Each row is a point on a landscape with many peaks, with its height.
From any point a climber takes the steepest step (rise divided by distance) to one of its 2 nearest points. It stops when none of these is higher. Distance is the straight distance between rows; heights are no part of it.
J_612: [118 130 148 174 122 147 182 134  87 131 106 139 129 111 137 139 136 169
 153 164 101 172 140 146 121 135 157  99]  height 5.11
J_175: [142 104 168  78 140 115 136 168 138 107 116 135 104 117 124 143 137 109
 145 109 125 120 101  98 125 161  97 151]  height 4.03
J_219: [ 68 141  62 136 154 114  55 117 194 123 172 120 126 106 156  85 168 102
 114  80 176 103 113  66 153 125 145  90]  height 1.24
J_25: [143 144  75  51 154 130 125 132 135  78 120  73 141 106 124 160 122 102
 128 102  77  81 115 144 154  75 163 132]  height 8.13
J_90: [115  93 144 164  81 114 111 146  97 128  98 169 121 170 110 128 107 193
 136 153 130 162 160 156 122 183 134 185]  height 3.23
J_148: [160 124 122 113 135 140 135 130 144 106 161 117 125  89 161 119 140 108
 122 111 143 115  98 105 130 112  84  92]  height 3.95
J_469: [161 125 162 128 136 109 152 130  99 122 133 143  95 117 134 129 108 163
 156 117 131 134 120 140  87 161 123 120]  height 1.33
J_316: [165 114 114 160 130 106 112 118 114 172 117 134 143 154 155  95  78 151
 126 114 178 159 153 134  79 157 148  85]  height 1.41
J_167: [ 87 155 104 130 113 112  98 133 171 116 186 125  84 107 139 121 180  77
 124  96 153 103 112  85 165 128  90 139]  height 4.85
J_109: [150 110  77 144 110 104 125 131 109 169 135 153 150 178 159  60  75 147
 104 110 196 153 165 108 100 157 128 120]  height 1.82
J_917: [115 139 179  82  99 153 113 111 146 112 102 118 155 163 105 155 146  95
 126 160  85 119 128 160 117  92 121 158]  height 4.79
J_228: [139 107 105 136 111  96 149 159 104 144 139 160  80 141 145  92 115 119
 130 115 181 144 167  84 123 180  82 146]  height 0.86
J_297: [ 82 100 194 138 108 113 101 122  98 110 107 157 102 158 103 147 139 199
 135 193  87 137 139 196 128 142 178 134]  height 5.43
J_886: [189 106 144 171 141 106 109 140 118 164 135 144 103 147 134  74  84 170
 139  95 177 136 156 134  55 181 145 102]  height 1.15
J_385: [152 150 117  93 123  88 169 102  89  98 164 111 107 106 135 149 136 123
 129 109 117 136 104 153 135 133 142 111]  height 4.94
J_34: [ 79 161 171  99 109 155  68 136 195  94 134 116 105 129 112 145 185  65
 130 121 121 112 107 103 156 117 106 166]  height 7.28
J_704: [219 109  96 103 151 106 168 119 102 160 204 125  54  54 111 109 143 158
 124  73 153 110  95 131 123 131  78 105]  height 2.21
J_692: [ 58 140 111 110 110 111  74 144 185 122 139 119 118 158 103 126 166  84
 123 116 145 130 136  82 176 166 105 187]  height 3.06
J_276: [125 151 127 113 147 126  80 115 158 150  73 105 173 174 126 150  93  83
 124 127 106 147 106 138 112 113 159 143]  height 5.14
J_775: [ 79 151  96 184 141 140 157 118 188 159 125  91 177 117 125 132 147  52
 119 139 133 102 142  91 162 114 127 106]  height 1.49
J_829: [152 157 122  56 135  95  88 132 154  91 144 121 119 143 121 143 148 107
 132  73 123 116  83 114 147 118 134 136]  height 2.59
J_227: [116 131 137 114 104 113 109 126 137 123 119 127 140 174 130 120 125 107
 115 117 149 149 132 112 121 162 110 162]  height 2.69
J_478: [159 157 156  56 116 126 111 113 144  88 137 120 115 154 110 134 132  95
 135 109 125 104  91 138 123 105 118 162]  height 3.25
J_595: [ 54 154  86 156 121 144 123 148 191 147 110 112 152 131 129 116 122  63
 126 132 152 123 164  73 177 151 123 135]  height 1.75
J_202: [162 100  94 125 156 100 162 137 100 137 156 111 125 100 161 101 107 136
 123  87 166 149 121 115 115 167 135  76]  height 5.63
J_520: [157 117 123  90 140 158 175 134 101  85  98 108 142  64 133 155  96 133
 129 138  60  71 122 156 106  61 133 114]  height 6.56
J_664: [129 149 112 112 149 145  64 115 195 133 113 102 181 152 138 116 111  87
 133 118 131 132 112  93 128 102 128 130]  height 4.00
J_326: [ 93 135 174  77 116 145 107 130 165 102 124 111 143 129 119 161 166  71
 128 149 111 112 112 120 145 110 107 164]  height 5.85
J_659: [158 127 158 185 128 116 137 142  88 165 170 156  67 115 124  72 119 216
 160  97 157 161 155 152  85 161 166  80]  height 3.58
J_327: [106 137 180 171 159 148 154 126  98 142  62 170 152 137 101 143 116 156
 136 189  59 111 129 184 110  68 166 118]  height 6.02
J_258: [148 112 156 136 136 105 163 156  97 144 133 156  70 130 112 129 138 157
 137 120 162 154 143 114 115 182  94 157]  height 1.11
J_395: [ 75 134  62 177  93 133 150 114 155 169 146 126 165 151 153  78 108  86
 104 130 184 126 176  85 150 137 109 119]  height 2.94
J_14: [180  98  93 106 167 106 135 141 153 152 196 128  66  60 127 106 152 131
 122  62 166  98  82  90 152 136  60 105]  height 2.68
J_69: [109 156 195 174 121 130 108 142  99 121 140 157  75 137 118 124 126 212
 152 153 110 161 140 189 142 105 188 104]  height 3.98
J_643: [180 133  57  51 135 143 114 128 123  73 137  66 131 107 141 150 116 133
 130  93  88  63 122 172 116  61 152 127]  height 6.80
J_287: [139 133 182  80 101 137 100 107 125  95 118 133 116 175 108 150 130 134
 145 140 103 108  98 169  96 102 120 165]  height 4.01
J_773: [146 112  97 122 142 127 139 125 142 105 194 105  94  56 160 114 157  96
 127  93 161 107  91  98 167 124  68  92]  height 3.30
J_838: [ 67 130 113 155 112 157 121 154 170 147  90 116 164 156 116 143 130  76
 114 157 127 121 168  85 170 165 116 175]  height 2.01
J_40: [134 139 150 177 118  98 135 148  93 156 140 163  56 152 109  99 108 218
 158 117 164 163 168 160 109 177 153 129]  height 3.88
J_588: [207 136 121 127 128 106 167 109  83 131 195 135  72  68 138  98 139 178
 137 100 148 129 111 151 103 121 107  94]  height 1.89
J_921: [114 136 103 158 106 135 106 117 150 157  89 119 174 173 135 120  93 102
 109 131 151 152 144 108 122 135 115 161]  height 3.51
J_665: [ 67  84 132 143  89 163 120 142 149 143  90 122 172 149 101 162 145  93
  90 193 111 112 172  99 163 164 108 187]  height 2.29
J_363: [211  83  60  50 145 124 118 122 140 127 178 101 114  76 143 102 116 160
 119  64 144  89  88 154 131 116 124  89]  height 4.98
J_766: [175  82  81  85 164 123 128 130 129 146 172 103 138  98 152  82 125 148
 105  66 163 116  95 110 119 136 125  65]  height 4.43
J_741: [171 113 137  68 146 138 141 157 121  85 116  99 119  71 138 161 100 127
 140 108  83  85 102 138 116 102 124 119]  height 5.67
J_578: [131 146 159 106 135 150 145 114 109 110  92 111 159 118 116 163  96 117
 132 168  69  88 128 168 106  72 157 121]  height 7.65
J_475: [ 90 134 161 182 131 178 192 127  99 156  74 161 184 133 111 151 174 144
 126 193  88 146 167 127 151  99 132 122]  height 5.09
J_195: [ 96  78 129 155  77 172 133 143  91 128  89 168 146 156 100 142 133 177
 126 187 122 159 177 125 146 168 119 188]  height 2.93
J_459: [116 123  54 169  86 145 143 123 124 165 131 152 155 172 151  76  89 115
 116 137 178 155 196 110 135 145 115 137]  height 2.39
J_543: [109 132 142 175 147 154 157 137 148 150  76 115 185 135 118 155 109  89
 122 152 107 125 132 107 124 105 122 128]  height 0.19
J_960: [132 127 189 140  81 116 145 115  90 121 144 170  88 155 108 139 164 202
 121 159 141 159 126 169 119 159 111 175]  height 8.04
J_754: [119 146 113  94 145 151  93 121 182  97 153 102 140  83 142 130 143  85
 137  90 118 106  91  93 146 102 111 123]  height 4.91
J_246: [100 119 184 113 131 140 135 117  93  98  80 146 131 141 104 161 129 155
 130 199  59  95 134 196 102  70 154 123]  height 6.65
J_675: [178 129 121  90 172 137  90 129 152 127 102 114 156 113 154 138  80 109
 135  98 115 113  91 127  96 100 148 104]  height 0.62
J_964: [161 108 102 144 164 126 179 115  95 130 162  99 146  83 156 122 108 151
 141 120 131 161 127 146 105 137 149  39]  height 6.91
J_593: [133 124 186 150 149 138 167 145  85 111 102 138 106  97 139 143 109 179
 156 153  93 140 133 175 108 121 165  83]  height 5.30
J_471: [121 114  66 130 145  76 129 129 126 154 200 136  74 101 158  74 162 106
 104  83 194 104 106  66 155 147  72 103]  height 0.42
J_956: [ 92 110 172 195 143 172 160 134 106 152  38 176 170 138 100 151 140 170
 137 195  82 151 151 151 117 103 144 121]  height 5.53
J_640: [131 147  96  62 142  97 152 117 116  96 144  85 153 117 136 155 119  95
 134 108  86 115 105 135 145 117 163 115]  height 6.37
J_401: [106 145 171 128 110 135 171 108  91 112 144 130 143 124 130 159 177 106
 115 187 107 150 139 144 158 122 124 135]  height 5.01
J_868: [202  96  61  53 135 152 118 127 131  88 157  92 122  65 148 132 118 151
 126  63 120  77 108 159 148  87 128 115]  height 5.73
J_695: [160 122 106 123 147 113  95 120 138 162  96 107 155 147 151 106  79 121
 122  96 149 138 110 115  90 139 145  95]  height 1.01
J_572: [177 111 145  74 152 106 150 159 127 103 143 112  79  82 122 147 126 133
 137  93 111 108  92 129 126 141 112 118]  height 4.83
J_230: [ 97 137  97 168 114 126 190 133  96 149 108 138 162 145 134 131 123 126
 131 162 136 177 172 100 143 158 136 124]  height 3.79
J_970: [113 181 103  92 180 158  35 128 212  99 133 115 157 147 103 137 152  60
 134 115 101 133 104 108 156  79 176 129]  height 1.77
J_649: [110 129 175 139 112  78 109 110  94  99 131 135 107 170 112 142 105 172
 146 154 114 146 129 192 112 139 177 141]  height 4.89
J_772: [130 143 170 111 106 103 172 116  70 104 148 158  95 109 123 151 179 138
 122 172 117 154 131 145 149 136 117 133]  height 5.78
J_190: [119 120  86 135 126  80 127 148 139 150 164 138 107 133 156  88 127 107
 115  87 187 118 127  70 139 155  92 131]  height 0.51
J_470: [ 77 165 120 111 135 141  56 127 203  84 156 124 113 117 123 126 176  86
 140  91 147 103  98  91 164 109 118 146]  height 5.95
J_500: [123 110 137 174 157 124 148 138 115 151  67 128 165 139 136 147  79 120
 134 157 114 162 142 124 107 143 158 114]  height 0.03
J_355: [165 154  89  62 176 132  56 125 177  95 138 113 147 140 123 129 131  98
 140  78 102 122  93 109 145  84 161 125]  height 2.08
J_103: [143 124 189  90 108  95 118 122 119 123 123 147  81 161  88 144 136 162
 145 124 127 111 100 161 103 151 106 182]  height 3.38
J_539: [161 144 130 137 125 170 179 103  94 109 152 124 139  79 152 133 121 139
 138 143 109 122 118 151 111  68 122  94]  height 1.38
J_994: [189 127 152 134 149  96 117 142 116 144 157 130  95 110 137 104  95 171
 140  84 149 113 116 137  76 162 132  93]  height 1.10
J_490: [135 125 108 152 122 155  78 117 187 154 111 118 176 153 164 112  90  94
 116 114 172 130 118  78 121 124 102 125]  height 3.16
J_680: [118 128 217 108 110 129 118 130  88  88 122 165  88 131 111 154 133 172
 154 180  84 105 130 194 109 100 162 117]  height 5.99
J_184: [ 55 156  67 165 143 146  73 127 195 143 136 118 148 118 148 100 148  79
 128  98 151 103 141  60 161 141 144 104]  height 1.48
J_715: [124 153 164 166 109 106 129 102  98 122 147 145  99 142 128 119 111 198
 135 137 127 159 127 190 107 131 164 121]  height 4.40
J_152: [187 150 136 121 119 149 149 108  90 114 178 130 113  89 144 114 118 178
 132 113 128 132 117 167  89 100 136  89]  height 1.62
J_645: [148 122 130 132 171 143 151 127 150 131  92 100 173 107 148 149  92  99
 135 122 104 120 113 109 112 104 129 108]  height 0.38
J_563: [109 127 157 139  81 122 149 112  72 112 131 172 109 155 124 136 179 187
 125 163 122 183 141 162 155 139 140 151]  height 6.88
J_573: [101 140 127 159 114 141 181 112 114 133 134 134 154 124 144 152 156 106
 112 166 132 154 151 104 154 144 115 126]  height 4.31
J_908: [ 93 138 129 201 104 175 172 126 120 164  85 143 182 151  86 145 161 121
 103 198 104 144 181 116 166 110 122 163]  height 4.63
J_496: [ 96 137  64 111 150  81  77 108 158 131 198 135 106 110 149  73 177 106
  98  62 188 102  88  69 151 124 103  93]  height 0.87
J_334: [111 155 117 195 150 147 139 123 184 185  92  96 192 159  92 135 138  51
  97 146 110 109 140 114 146  91 129 138]  height 1.25
J_4: [115 145 137 117 152 107 118 110 144 165  56 100 172 172 102 176 116  74
 119 156  76 126 123 152 123 118 175 140]  height 6.32
J_774: [129 116 156 108  99 102 112 146 136 133 121 138 103 183 106 133 137 137
 126 113 156 130 116 123 119 164  87 197]  height 2.80
J_742: [124 116 143 165 106 148  99 117 131 160  70 129 170 175 119 140  90 131
 121 157 124 161 141 141 106 140 136 192]  height 4.32
J_519: [ 85  80 173 126  77 154 120 135 120 128 104 148 154 151 116 160 165 130
 104 191 121 138 159 120 156 158  97 190]  height 2.60
J_712: [104 134 152 145 117 143 100  91 121 153  80 116 166 186  93 155 131 129
 108 189  80 150 132 179 111 110 148 171]  height 5.13
J_599: [128 108 154 117 165 155 171 151  80  84  95 127 109  70 124 158 102 165
 144 163  59  96 129 175 115  88 156  95]  height 5.84
J_975: [105 122  88 168 121 132 161 122 136 146 153 117 145 120 153 116 118  82
 121 129 167 144 147  85 143 137 107 100]  height 3.57
J_904: [127 109 110 172  89 101 120 155  79 156 123 177  75 160  96  90  83 220
 137 128 159 162 178 164 112 186 142 179]  height 3.56
J_269: [ 77 153 105 128  98 101  95 132 163 130 166 136  82 152 121  98 176  95
 110 102 175 105 134  82 159 150  80 189]  height 3.83
J_422: [154 107 125 169 143 163 191 136  79 131 124 130 126  83 147 128 128 133
 145 141 137 171 136 112 117 146 127  77]  height 5.82

Call two points neighbours if one is among the 2 nearest of the other. Go from one point of each pair to the other, from neighbour to neighbour, staying as high as possible. Name the lowest point that can't be avoided.
J_964 / J_246 | J_612
J_578 / J_960 | J_573
J_246 / J_25 | J_572
J_469 / J_960 | J_994
J_40 / J_520 | J_886

Where does a climber stop that starts at each point below?
J_355 | J_34
J_774 | J_34
J_471 | J_40
